Each row is a point on a tangle of strands that fork, close into loops and nearly touch. The rows are in no order.
Points whose rows are less than 103 apart are linked; no others are. Some points are linked to none.
<1121>: [-33 -24 -51 -36  13  29 -21  42 -74  -6 -36   0  12  39 -12 -18  29  -7
  14 -20   5  -4 -18  -7  -5]
<353>: [ 25  24  17  28 -17 -57   7 -48  -2  18  26 -43   6 -12   1  39 -48  15
   8 -36 -42 -16  15 -16 -29]
<859>: [  8  23   9 -11  15 -80  35  -8  39  17  34  23 -23   0 -30 -16  -7  18
   6 -27  -1  29  -3  45  12]
<420>: [ 12 -36 -35 -24 -16 -14 -22  43 -18   5  -8  17 -18   5  33   9   7   7
 -25  10  27 -37  11  26 -35]
<1840>: [ -6   5  30 -32  23  23  20  24  12   8  43  32   8 -20  27 -34   1  19
  31 -55  -2  31   4 -24  22]
<1018>: [  4 -55 -24   9 -38  53   6  15 -40  -3   1 -37  10 -36  52  39  -1  -4
  -3   5 -25 -39  10 -55 -14]
<587>: [ 11  31  20  33  10   9  16  -7  40 -18  30   7  14 -44   8  -9  15 -30
  18   0  -2  29   6 -42  11]
<1297>: [-16 -90 -16 -56  -6  40   8  21 -13  13  11  25   1 -30  19  12  14  31
 -11  -5  20 -15   0  -1  -3]
<274>: [ -4  48  17   6   6 -40  10 -40  55   5  27  39 -18 -55 -17   2  23 -22
  -9  -6  23  25   8  18  18]
<1504>: [  1 -31  16   7  18 -52  23 -25 -34 -32 -22  -7 -11  20 -20 -18   5 -23
 -18  55 -17   6 -15  68 -13]
<268>: [ -1  42 -34 -10 -16  30  10  78 -25 -33 -11  58  20   8   1 -11 -24 -18
  37  -8   4  11   0  -6  26]
<588>: [-47 -13  48 -25  -9 -26  20 -94  11 -19  33   5 -24 -35  -3  22   4  17
 -12 -13 -46   9  -1  15   7]
<300>: [ 26   6   6  -1   8 -19  -1  -6  22 -10  17 -15   5  34  21  -9   3  10
  -6 -25 -21  -9   9 -45 -21]
<1277>: [ 26  -3 -21  27  21 -28 -12  -2  51  37 -13  -5   2   4 -38  20  39   9
  -5  50  10  15  -1  29   6]
<1375>: [-38 -32 -37 -39 -15  23  -4  19 -45 -10 -12  14 -16  17  36  -2   3   0
 -12   1  28 -43  11   7  -5]
<1586>: [  9 -37 -11  36 -35  12 -19  42 -61  21 -17 -13  -5  25  24  62 -37   6
  -4  24 -17 -38 -21   8 -13]
<1017>: [-24  -5 -53  34 -38  11 -25  69 -63   8 -37   8  -8  35  36  46  -9  -5
 -20  17  -8 -41 -27  18   0]
<1350>: [-36 -28   7 -10  -3 -10 -10 -34   3 -17   0  -9 -13   5  18  19 -10   9
 -16  30  11 -10   9   3  -5]
<55>: [ -6  10  27 -27 -10 -62  34 -77 -25 -39  22 -24 -27  19  -7  -4 -29   7
 -24 -35 -29  13  -3  17 -15]
<980>: [ 18  37 -29  31   1 -67 -14 -13  59  43 -16   4 -29  -3 -31  35  -1   1
  -4  32  33  -3   9  43 -11]
<812>: [-36  11  -3   5 -34  59 -13 -26  28   6  19  -1 -22 -55  32  53 -20  16
   3  -7  33 -23  36 -40  13]
<1184>: [-34 -55 -42 -58  17  76  -3  39 -44   0 -26   8  28 -25  -5  29  51  -9
  21 -18  26  23  -6 -20   5]
<1605>: [ 52  19 -23   7 -16  -4 -29   1 -23  54 -23 -66  12  -5 -32  -4   5 -19
   5  10   6  -7  31  -6 -11]
<1843>: [ 25 -55   1  -2   7 -23  -7  -5  -8  -2  15 -11  19 -48  -6   0  21 -13
 -27  61 -29   9  14  17 -22]
<238>: [ 25 -27  33   5  21 -48 -15 -39  21  15  13 -30  -4  13 -30  -4  11  41
 -22  14 -38  13 -12  11 -16]
<7>: [-29 -13  -4 -43 -20  34  -3  -9 -41  19  -1 -39 -12   8  29   0 -15  20
   3 -15  30 -28  26  -4  -2]
<316>: [  2 -23  16   7 -12  40  -2  37  -5 -12  19  26  27 -25   6  44 -11  23
  15  24 -36  28 -17  -1  39]
<1559>: [  4 -11  -6  40 -25   8  24  61 -76 -18 -31  15  -1   9  12   5 -21 -18
  -3  33 -43  -7 -28  40 -11]
<1853>: [ -5   4  26 -19  13  33   9 -29   7 -21  16 -25  12 -10  -1 -56  27 -28
   4 -18   6   6  21 -47  -4]
<1142>: [ 19   4  -2 -20   6 -82  17 -18  11   6  10   7   4 -27 -27 -26  -3   1
  -2  19  -1  12  27  53  -6]
<618>: [ 15  28  32  24 -17  -1 -14 -11  33  19  37  -6 -11 -35  38  13 -32   9
 -15 -65  13 -13  33 -59 -30]
<1530>: [ 24 -10 -10 -36  -7 -91  37 -22   1 -40   3  -3  12 -15  -1 -19 -24  -9
 -19   3 -14  -8  32  40 -37]
<811>: [ 32  17 -17  51  -4  24  -6  44  -7  -1 -18 -12  35  30  -7  16 -13   1
  36  -1 -31   0 -18 -30   8]
<39>: [-11  -6 -24 -34 -15  14  15  53 -43 -50  15  63  11 -12  40 -14 -25  -3
  19   1   3 -10 -12   7  21]
<1544>: [ 16  23  21  -4 -10 -43  27  14  30  -9  35  48  -5 -78   6  13 -20   2
   3 -23  -5  16  30  13  -9]
<521>: [-10 -47   8  31  10 -29   6 -19   6 -32 -10  27 -31  38  33  54 -27  11
 -23  28 -24 -40 -29  20 -31]
<1265>: [-19  -8  -8 -39 -21  52  -8  15  23  15  26  30 -13 -52  27  37 -17  43
   1 -28  34  -6  33  -9  22]
<942>: [ 11  33  25  -5  16 -39   8 -42  71  -7  10  18 -19 -34   0 -25  30 -41
 -30 -28  30  31  13 -14 -26]
<641>: [ 62  -2 -40  29 -12   7 -20  52  20  56 -38 -10  22 -40 -46  -4  29  -8
  11  30   5  26   9 -12   7]
<1718>: [-21  14 -13  32   3 -40  14  -2  -6 -44 -19  36 -14  52  14  48 -53  -7
  -8  23 -16 -37 -38  49  -9]
<216>: [ -3   0 -17 -19 -24  17 -11 -23 -54  33   4 -53  18 -72  -9  -5   5  -4
   0  26  -5  -3  49  -4   0]
<363>: [-23  44 -17 -34   1  -3  -8 -11   4 -22 -14   6 -11  37   4 -62  15 -12
 -14 -21  46 -30  28 -14  -2]
<255>: [-23 -31  28  42 -22  22   5  17 -34   4   0  30  -6 -27 -12  55 -49  27
  25  33 -52  29 -31  24  14]
<606>: [ -3  -9 -12 -17  10 -26   3 -32   1 -36 -16 -15   9  26  24 -17   3 -28
 -18  31  -2 -16  10   4 -18]
<366>: [  4 -49  10  11  14  23  -6   8 -18   7   1 -18  25  32   4  22   4  10
  -1  26 -30 -21 -31 -26 -19]
<1433>: [-30   8  -1  -3 -39  20   4 -32 -76   7   1 -57   1 -36   1  -2  16 -27
   5  42 -12  -2  17  16  23]
<1673>: [ 12 -33 -22  -9  34  10   2  50 -11 -17 -19  13  23  59 -15 -33  34   0
   8  10 -22   0 -48  11  -4]
<174>: [-22  35  31 -28  39 -17  20 -41  27   1  30  -6 -28  50  24 -38  21   3
   1 -48   1  36 -13   3  23]
<240>: [-36 -17  22   1  24  17  35  -3   2 -62  22  29   9  41  32 -14 -14  10
  10   6 -31 -27 -37  -2   0]
<1863>: [ 14  17  10  38  18  26  15  19  60 -22   1  20  13 -13  11 -38  19 -45
 -14 -11  17   0 -19 -51 -22]
<1315>: [-39   9  26 -51  14  12   3 -19   2  13  21  -7 -19  38 -13 -40  29  16
  20 -19  27  27  -2  13  49]
<797>: [-33  36   8  17 -26  19  -1  -3  37 -37  -5  25 -29 -14  53  11 -19 -10
 -21 -16  48 -50  36 -40 -21]
<264>: [ -9  22  27 -14   3 -14   4 -11   3  10  44   8  -7  -6  26  24 -40  39
  18 -42 -18   3  12   0  15]
<111>: [ 14   8   0   5  -1 -40  42  15  20 -55  31  53   3 -33  24   4 -29 -14
  14  -1 -20  -7  12 -10 -11]
<995>: [-20 -14 -13 -50   9  63   4   4 -13 -15 -13  -8  29 -15   1 -37  50 -32
  11 -16   8  -8   2 -46  -5]
<1804>: [ 35  21 -10  52  -2  -9 -17 -16  38  22 -10 -32  18 -38 -13  16  16 -24
 -11  43   7   1  22 -32 -22]
<1404>: [ 18 -23  26 -26  26 -67  11 -53  32   2   4 -15  -9  13 -10 -32  43  20
 -29 -17 -19  35 -21  26  -4]
<1907>: [  8  -8  -8 -29 -30  17 -20  51  -7  45  -4  50   3 -66 -22  12 -13  31
  20 -10  10  35  25  23  37]
<1810>: [-24 -25 -36 -51  20  53   5  52 -34 -18 -15  37  21  10 -13   2  24   1
  40 -40  13   9 -20 -26  21]
<230>: [-20 -55  -9 -38  20  53 -32 -12  19  17 -10 -10  -7  45  -4   8  46  11
 -17  20  25   4 -28  -4   9]
<1510>: [ 12 -20 -13  -4 -22  -6 -34  18 -26  37  -1  -3 -10  18  24  49 -25  28
  -7  -2   7 -28  13   7 -17]
<376>: [-11 -11  40   0  35  10   7 -19  45   8  35   8   7  25   5   4  29  15
  10  -5 -16  32 -39 -20  30]
<1472>: [ 39  -1   0 -33 -11  15 -49   3  11  61  -6 -18   6  -9  -3 -10  -1  11
 -25 -34  41  -9  37 -32 -34]
<439>: [-16 -13 -74 -19  -5  40 -51  47 -22  31 -41  15  -2  49   6  19  32   6
 -10 -15  42 -19 -21 -33 -24]
<1072>: [  5  38 -40  10   3 -62  15  23  43  -2 -11  36 -25  12 -18  15 -17  -7
   0   9  29 -10  10  64 -13]
<857>: [ 10 -22   8  14  -8 -32 -17 -36 -40  20  -7 -35   5 -23 -31  10   7  -2
 -18  58 -35  12   2  34  -1]
<46>: [-14  73 -33  42 -22  19 -12  11  28 -10 -37  11 -11  -4   7  32 -15 -36
   2  35  29 -26  12 -13   6]
<231>: [ 18  -5  -8   4  42  10  11  55  24 -11  -1  36  30  43   6 -37  32   4
  32 -17 -10  18 -40 -17  22]
<1359>: [ -5 -69  46  10  10  -9   5 -11  12   4  21  32  -7   4   5  52 -34  46
  -5 -12 -34   3 -26  20 -17]
<1365>: [  5  -1   2  51  13 -27  -8 -24  43  16   0  -1  -1  18 -30  61   3  14
  -2  47 -22   7 -40  24  15]
<1793>: [  0  46   9  11  -7 -40  41 -55  -3 -50  26 -23   7  -8  -6  13 -17 -42
   4   6 -37  -2 -11   7  14]
<1631>: [  2 -73  53  -6   0   0   8 -20 -58  13  -9  -8 -22   6  19  16 -57  29
 -24  -9 -31 -20   2  20 -40]
<269>: [ 41 -23 -13   7  28 -29   5 -14  18  -1 -42 -42   3  41 -36 -57  45  -6
  -7  23   9  11   4  19 -13]
<576>: [-10  10  -5  15  34 -42  41   4  29 -76   1  27  15  48  18 -34  -4  -7
   5   3 -18 -22 -19  -5 -11]
<1568>: [ 24  22 -26  48  24 -50  15 -15  79  -8 -17  -7  -8  22  -4  25   8 -12
   5  -4 -10   7 -15  -3 -15]
<1286>: [ 65  27   2  22   5 -64  -7 -36  21  22 -21 -81  -2  27 -19 -25   6   1
 -10 -13  -7  -7  19  -3 -15]
<939>: [   1 -102    5  -41  -17   18    9    3  -42  -11   -1    8    5  -27
   37   -5   -5    8  -33   10   -8  -21   14   29  -34]
<1474>: [ -5 -20 -25 -44   9  33  -6  14 -35 -36 -19   1  34  32   9 -47  20 -18
   3 -28   8 -32  19 -57 -15]
<1218>: [-26 -13  25 -13   3  25  31  20   3 -25  48  36  24 -33  13   6  -8  20
  28 -12 -21  35  -8 -13  32]
<124>: [ 31  12   5  31  29 -26   3  18  65 -14   2  13   3   6  32 -30   2  -2
 -28 -43   6 -11  -1 -47 -41]
<1364>: [ -9  36  25 -29   8 -48  34 -50   0 -45  40  -2  -1 -27  -4 -42   3 -33
  20  -6 -22  15  16  25  16]
<1278>: [ 53  37 -32  41   1  14  -4  57  23  15 -26   0  47   4 -33  -2  -7   1
  44   3 -17  39 -17 -20  41]
<201>: [  7 -37  13  60  14  22 -24 -29   6  18   0 -18  17  15 -11  50  10   8
  -1  50 -41  13 -42 -18   3]
<1205>: [ 26  35  -3 -18  13 -81  26 -22  46 -13 -12 -12 -25  27 -25 -61  -1  -4
 -21 -52  25  -3  18  25 -24]
<1765>: [ 14  -9  -5 -21  18 -40  27  32 -26 -32  -4  13  13  33  -8 -32 -18  11
  -8  -8  -6  -9  -1  54  -5]
<289>: [ 25  40  14  21   2 -18  -4 -51  38   7  -1 -27   0 -29  -8 -24  18 -39
 -31   6  26   0  33 -19 -20]
<1552>: [-53 -21  42 -14  -9  23  12 -31 -41  24  19  -2 -36   5   3  29 -57  50
   1 -38   5 -19  -5  41  13]
<1415>: [ 14  27 -17  43  -2 -11  -5  26  26 -27   0  33 -12  17  27  51 -37  13
  11  13  -6 -22  -8 -14  -3]
<337>: [ 46   8  13   5  -6   1 -21  -3   2  51  26 -40  23 -28 -31 -20  10  25
   9 -28 -12  26  15 -26  14]
<896>: [  0 -27 -27 -59   1  13   8  47 -43  -2   1  28  23 -22 -18 -20  25  -7
  10  28  16   9   3  27   4]
<1864>: [ 11  22  16  27  -6 -17  -8  -4  70   8  17  48  -5 -80  -8  15  11   4
   2   7  -5  33  22  10  12]
<1797>: [ 12 -41  27  37  21 -20  -1 -28  38 -11  37  31   1 -24   3  49  -4  14
  -1  11 -50  19 -27 -14 -20]
<1617>: [ 12 -59  -2  -4  28 -20 -22  11   9  26   4  18  -4  29 -14  18  19  35
 -24  33   3   0 -22  45 -18]
<1423>: [  3  27  38   0   6  -9  21 -30 -40   3  33 -30   2  -4 -19 -19 -23   9
  40 -16 -33  24  -8  19  33]
<491>: [-30 -49  49   5  33  25  17 -36 -36 -39 -24  -9 -16  30  -2 -18  -1 -17
 -21  31 -26  -5 -16  14 -16]
<798>: [ 69   4 -17  29  -7   4 -13  47  11  43 -28 -38  30  -9 -34 -31  13 -23
  10  -2   0  -4  15 -34 -21]
<1309>: [ 20  46 -42  32  -1  13  10  65  42   4 -50   8  30   6 -35  -9  -5 -27
  18  16  18   6   3  -8   4]
<203>: [-21  28 -27  24 -19   8  -3  23  17 -55  -1  56 -17  -4  54  26 -31 -17
  15   8  22 -53  12 -31  -5]
<1251>: [ 56  13 -21  41  -1 -33  18  50 -10   3  11 -23  24  15   2   5 -46  10
  32 -20 -27 -15   1 -18 -11]
<492>: [  5  37 -17   3 -45  32 -38  29  -4  61 -21  18   9 -59 -35  31 -17  13
   6   3  15  30  22  -3  38]
<837>: [-25  36  24  15  -9  -9   1 -25  64 -24   0  41 -10 -38  22 -11  -3 -30
 -31 -22  49  -8  10 -23 -33]
<1661>: [-54   2  45  12  -6   8  15 -46  -6  10  27  -1 -26  -6  22  40 -45  35
  25 -39 -21  -6 -18  -5  26]
<11>: [ 26  18   9  -7   6 -39  -3  12  44  27  -3  25 -15 -15  -7 -27  -4   8
 -25 -24  43   3  28  26 -27]
<1174>: [-36 -78  30 -58   6  18  29 -23 -26 -22  -4   8 -13  11  16 -27   1  23
 -28   2   7  -6   5  33 -11]
<286>: [-45  12 -25  -6   3  76 -18  14  -9 -14 -14   7   5  43 -11  11  17 -17
  25  11  22   0 -23 -34  41]
<609>: [ 38  -9  12  24  -1 -47  25  12 -33   9 -10 -16  21   7  -9  17 -54  11
  17  -6 -41 -12 -18  35 -12]
<1595>: [-22  -5  -1  -8  -8   7  -8 -22  13  19  25   5  -5 -41   4  26   6   7
   7  29   2   2  15   3  10]
<104>: [  4   5  23 -11  40 -12   1 -30  52  15  38   7 -12   8  19 -41  53  11
  14 -40 -15  46 -12 -20  25]
<735>: [ -1 -19  -4 -15   9  21 -26 -29 -29   6 -29 -39  11  36 -11 -47  57 -20
 -12  46  19   0  -5  -4  16]
<1602>: [-20 -41 -19  19 -26   0  15  63 -47 -18 -22  56   0  -9  14  26 -11  -3
  -7  33  -4   1 -15  63  11]
<823>: [-13 -36  27  22  -9  -3  -3 -19 -14  19  22  20 -11 -46 -10  58 -33  48
  -3  18 -52 -13  -9  24  -8]
<1314>: [-13  51  15  14 -12  -6   7   1 -27  -1  10 -19  15  14 -10   8 -42  -5
  35  -2  -9   2  -2   7  38]
<133>: [-17 -22  25 -42  16  11  -1 -49 -11 -15   1 -25   3  38 -26 -62  54   3
  -1  13  15  17 -15   6  20]
<226>: [ 16 -30 -39  30 -20  60 -17  41 -16  -4 -15  -7  28 -24  38  49   2 -16
  22  22 -17  -2   4 -53  -8]
<1019>: [ 16  46   1  24  28 -38  34  27  31  -1  -2  -1   3  31 -12 -38   8 -25
  21 -19   0  13  -6  10  20]
<1827>: [ -3  16  19  10  -4 -51  12 -72  -6 -20   8 -31 -10  19 -26  19 -21  -8
 -18  11 -22   0 -14  23   5]
<831>: [ -1  21   0 -44  13 -41  19 -14  33 -43 -13  11 -14  29  20 -68   2  -9
 -33 -38  26 -20  31   5 -37]
<914>: [ 10  19 -45  36 -16   1 -11  33  20 -25 -25  20   0  -3  19  39  -2 -20
  -5  54  -2 -15   4   9  -2]
<134>: [ -6 -13  -4 -13  15   5 -43 -23   5  45 -15 -23  -8  63 -18  -1  30  30
  -1  10  32  -2 -11  17  13]
<708>: [ 44  38 -16  43   7 -64   3 -41  71  13 -28 -57  -8  20 -29  14  22 -24
 -15  11   3   2   3 -13 -12]
<1152>: [ 10  62  21  -9   8 -75  35 -26  41   7   3  -3 -43 -31  -8 -63  -4 -27
 -25 -61  35  17  12  37 -15]
<1306>: [ 23  37   0   3 -12  31 -39  12  -4  65  -5 -14  -1 -22 -29   4   0  19
  21 -24  12  30  19  -8  17]
<699>: [ 14  -4 -37  11  34 -16  13  20  22 -10 -30  -5  12  51 -23 -53  32 -23
  19  44 -10  -4 -16   8   6]
<148>: [-14  -3 -12  40   7  35 -15  20 -67   5 -32 -18  -5  57   9   1   8 -16
 -14  36 -13 -27 -43  10  -1]
<28>: [  7   5  -8 -39  -9 -16  -6  36   5 -14  15  36  -9  42  28 -32  -9  27
  -2 -50  27 -29  22   1  -9]
<1732>: [ -3  31 -36  16 -24  10   6  61 -87   0 -24 -17  19  -1  11   1 -27 -17
  16  17 -16 -22  -7  15  14]
<1230>: [-43 -31 -15 -35 -11  49  11  23 -61   9  -3  -2   3 -36 -10  -7  29  -9
   4  29  14  17   4  32  28]
<225>: [  1  79 -19  63  -3   8  -3  25  38  -5 -41  -2   7   6 -23 -17 -10 -32
   1   2  35 -24 -11 -32  -4]
<211>: [-30 -20  21 -46   5  46  11 -14  26  15  37   6  -4 -23  30  -2  -1  23
   4 -41  16   4  24 -24  25]
<858>: [ 11  58  26  20  -5 -29  -2 -17  40  12  35   5 -21  -6  26   5 -33   2
   3 -49   2  17  28 -22  -5]
<724>: [ -9  21 -17 -20  -7  31 -41  -9 -28  49 -21 -51   3   4 -23 -15  36 -17
  11  27  22   4  21  -8  18]
<164>: [-33 -48 -31 -46  10  52 -15 -21  23  -1 -14   9  -1 -19   4   9  62  -5
 -27  34  43 -12  11 -10   1]
<1398>: [ 21  31  -4   0  -7  32 -14  60  36  11 -20  52   5   2 -18 -13   7 -12
  -1 -40  36   5  -4 -28 -16]
<279>: [ 18  48  25  53 -14  20  -7  -8  46   4  24 -19  18 -58  10   1  -8 -18
  -6 -25   8   7  16 -62 -18]
<1303>: [ -1  14  22 -14  28 -55  39  -5   3 -19  11  20 -21  48 -33 -22 -14   7
   6  -7 -14  14 -36  62  16]
<888>: [-21   3  23 -15  11  34 -10 -58  14 -22  24 -48   9  24  34 -19  20  -1
 -15 -10  -2   3   5 -59   8]
<195>: [  6  -5 -13 -53   5  30  -8  44  -5  -7 -14  35   8  29   7 -43   4  12
  10 -68  25 -42   6 -48 -21]
<412>: [ 12  34  -8   2  -1 -31  16   9   8 -42   6   9   0 -17   6 -21  -3 -31
  -2  21   4 -13  24   4 -18]
<903>: [ 11  42 -14  32 -31  21  -3  21 -65   4   4 -38  26 -13  -1  15 -49  -2
  40   4 -18  -3  19 -10  15]
<1597>: [-10 -32  -1 -28  -6 -13  27  16 -25 -65  28  27  16  15  41 -28 -35   5
  16  -6 -21 -35   2   5  -6]
<1328>: [-11 -44 -36 -20 -17 -29  13  39 -33 -45 -14  44  -9 -19  29   1   0   1
 -23  36   5  -8   1  45 -27]
<877>: [-26  26  -1  13 -30  70 -28  -8  32   8   1   0 -12 -36   8   8   7 -27
 -10  -5  54  -9  16 -44 -11]
<301>: [-15  -7  26 -26  14 -48  28 -48  17 -43  43  27 -10 -28   7   3  20 -12
  -9   6 -13  15   6  10  -1]
<285>: [ 21  28  18   4  -3  29 -35  28  38  44   4  -1  10  -8 -16 -28  13   7
 -23 -68  52   9  -2 -40 -32]
<1730>: [-12 -57  50   2   6  28  17 -36 -53 -26 -34 -18 -37   6  34  16 -32 -11
 -27   7 -32 -19   3   8 -24]
<848>: [ 17 -18   8 -33 -12 -47 -27 -24  40  20  11  17 -31  -4  11  10 -18  39
 -35 -34  22  -3  46   8 -24]
<1073>: [-18   4  17 -25 -14  26 -34 -24 -45  50  15 -55  -8   0 -13   6 -20  28
  -2 -24  10  -6   6  -6  15]
<132>: [ 39   3  14 -16 -23  10 -21 -23 -32  33   6 -63  33 -33 -18 -28  12 -12
   7  -3 -10   5  44 -32  -3]
<1390>: [-50 -60  24 -40   8  34  23  -7 -67  -1 -18  33 -38   4  -3  -2 -22   6
 -10   2  19  -3  -9  61   8]
<407>: [ 27  45  26  52 -39  40 -23  19  36  38   2  13  12 -78 -23   1 -12   6
  -2 -30  18  23  10 -39   1]
<893>: [  5 -10   8 -41   7 -78  -9 -61  29   3   6   4 -29  29  -9   2  13  28
 -42 -11  12  16  19  36 -20]
<569>: [ -2  87  21  10  -6 -48  25 -19  11   2  27  -7 -23 -23   0 -36 -25  -6
  -3 -58  18  24   9   2  16]
<395>: [-26 -25   6  18  -1  43 -16  24  -5 -12   5  16  -1  27  14  37 -17  10
   1  27 -19  -2 -35  -7   8]
<1500>: [-51 -29   7 -35 -15  59   7 -23 -78 -17  -9 -39   0 -12   6 -20  20 -13
 -21  25   3 -10  11  12  13]
<790>: [-15 -15 -40  -5  15  35 -32  24 -74  23 -42 -34  12  49 -17   0  41 -27
 -14  14   1 -10 -37   2  -5]
<1723>: [-39 -54  59 -25  21   8  28 -48 -19 -35  23   4  -4   7   3 -15 -16   8
  -4   0 -26  20 -14  21   1]
<1287>: [ 10  11 -27 -28  -5  27 -61  20   0  52 -37 -19 -12  40 -10   2  10  -3
  -8 -24  42 -26  12 -24 -32]
<1292>: [  8 -22  31 -22 -15 -46   4 -39 -36  -9  16 -24 -10  14  16   8 -56  36
 -23 -29 -19 -13  14  17 -25]
<1803>: [-13   6 -27 -45 -22  51 -11  53  -8  17 -19  48  16 -38 -31  14  17   8
  26 -21  18  55   0  -5  43]
<1581>: [ 52  27   6   6 -10 -44 -11 -19  11  11   4 -50   1   8   7 -11 -23  11
 -10 -31 -11 -21  33 -29 -39]
<958>: [  3   2  31 -11   2  51   4 -32  33  21  27 -35   1  -6  27  10  12  17
   1 -56   4  -8   9 -66  10]
<1279>: [ 36  23  10  -3  42 -40  38  23  60  27  12  18 -22   4 -12 -49  18   1
   2 -39  14  47 -18  21  12]
<746>: [-21 -16 -26  16   0  59  -8  23 -33 -12 -21 -29  24  45  28  16  -4  -2
  11   1 -13 -37 -28 -57 -17]
<1223>: [-14   4   7  12 -23  25 -22  -7  34  28  21  31 -10 -81  -8  43  10  28
  12  27 -12  37  15   7  45]
<1885>: [-36  14  27 -15 -12  23  -7 -48 -24  26  32 -43  -2 -17 -24  -3  -2  25
  31 -12  -2  19   5   9  46]
<1273>: [ 10  33 -25   1 -26  42 -20  54 -13   4 -11  17  12 -17  -2   9  -8 -15
  29 -17  38  -1   7 -28   3]
<1372>: [ 31 -35  32  -5  15  -9 -24 -29  -4  44  22 -45  16   5 -15 -25  29  30
  -6 -11 -31  17  -1 -17  -7]
<1812>: [-17  11 -15  22  37 -34  14 -10   3 -44 -21  14   0  74  -5   3  -7   0
   3  30 -18 -34 -47  25   3]
<1290>: [ 16  12 -17  31 -17  15 -18   2   9  -4  11  -9   9 -40   5  38   3 -23
   4  51 -16  10  16  -8  -6]
<1213>: [ -4   7 -11   7  -3 -17  22   0 -39 -18 -15 -12   9   7 -30 -25   3 -29
  13  50   9  15 -17  60  22]
<508>: [-16 -24   1  21  35  27   9  26 -55 -31 -14   9  16  55 -12 -30   5 -26
  13  31 -27 -16 -49  14  -3]
<1259>: [ 21 -18 -35  -8  -5 -13  17  51 -30 -15 -15  17  16  -3 -29 -29  32 -22
  19  57  -8  13  -3  67  21]
<1642>: [-21 -22  11  17   1  22 -18  -9 -46  31 -26 -21 -21  -6 -24  14  21 -10
 -12  60 -11  19 -21  43  19]
<779>: [ -4  26 -31  35 -15  62 -16  14 -25 -10 -18 -27  14   5  31  23  13 -24
  18  28  -1 -20 -13 -63   2]
<47>: [ 31  32 -26  55  27 -51  36   4  55 -14 -10 -18  -5  20 -38   1   6 -29
  31   9 -26  23 -10  14  27]
<1583>: [-43  22   8  22 -12   5  -2 -42 -58 -10 -12 -40 -20   0 -33   2   8 -22
   6  45  -3  17 -18  36  36]
<1339>: [ 30  58  -6  30  -8  -8  -9   8  32  37  -7  -2  -6 -16 -28 -11 -13  -1
   8 -28  37  17   9  10   1]
<368>: [-44  -1 -26 -10  -7  83 -30   4  32   3 -13  13   7  -5  13  21  38 -19
   0  24  37  -3   1 -33  15]
<1742>: [-52 -31  57   4  17  -3   0 -96   2   2   4 -11 -37   8 -17  42 -13  22
 -25   0 -28   5 -25  10   1]
<280>: [ -2  -9 -40 -10 -41  32 -26  62 -18  16  -6  26  -4  -4  17  47 -16  16
  10 -11  20  -3   4  -9  10]
<1858>: [ 26   4   0  27  31   8  -3  31  41   4  22  27  16  41 -16  16  19  25
  25  10 -28  27 -35  -9  29]

A piece is all that can be reached along the links. How many separate loops has the piece of each point below (a circle has one, a figure eight two, a Y none), and how many tips (points with one link)?
<301> -> loops 0, tips 3
<903> -> loops 1, tips 3
<812> -> loops 0, tips 6
<587> -> loops 0, tips 6
<216> -> loops 2, tips 6
<1804> -> loops 3, tips 1

How many points has the smallest loop of links through each point below? Write none if it is on no loop.
<1372> -> 9
<1314> -> 12
<1544> -> 8
<1583> -> 7
<797> -> 9
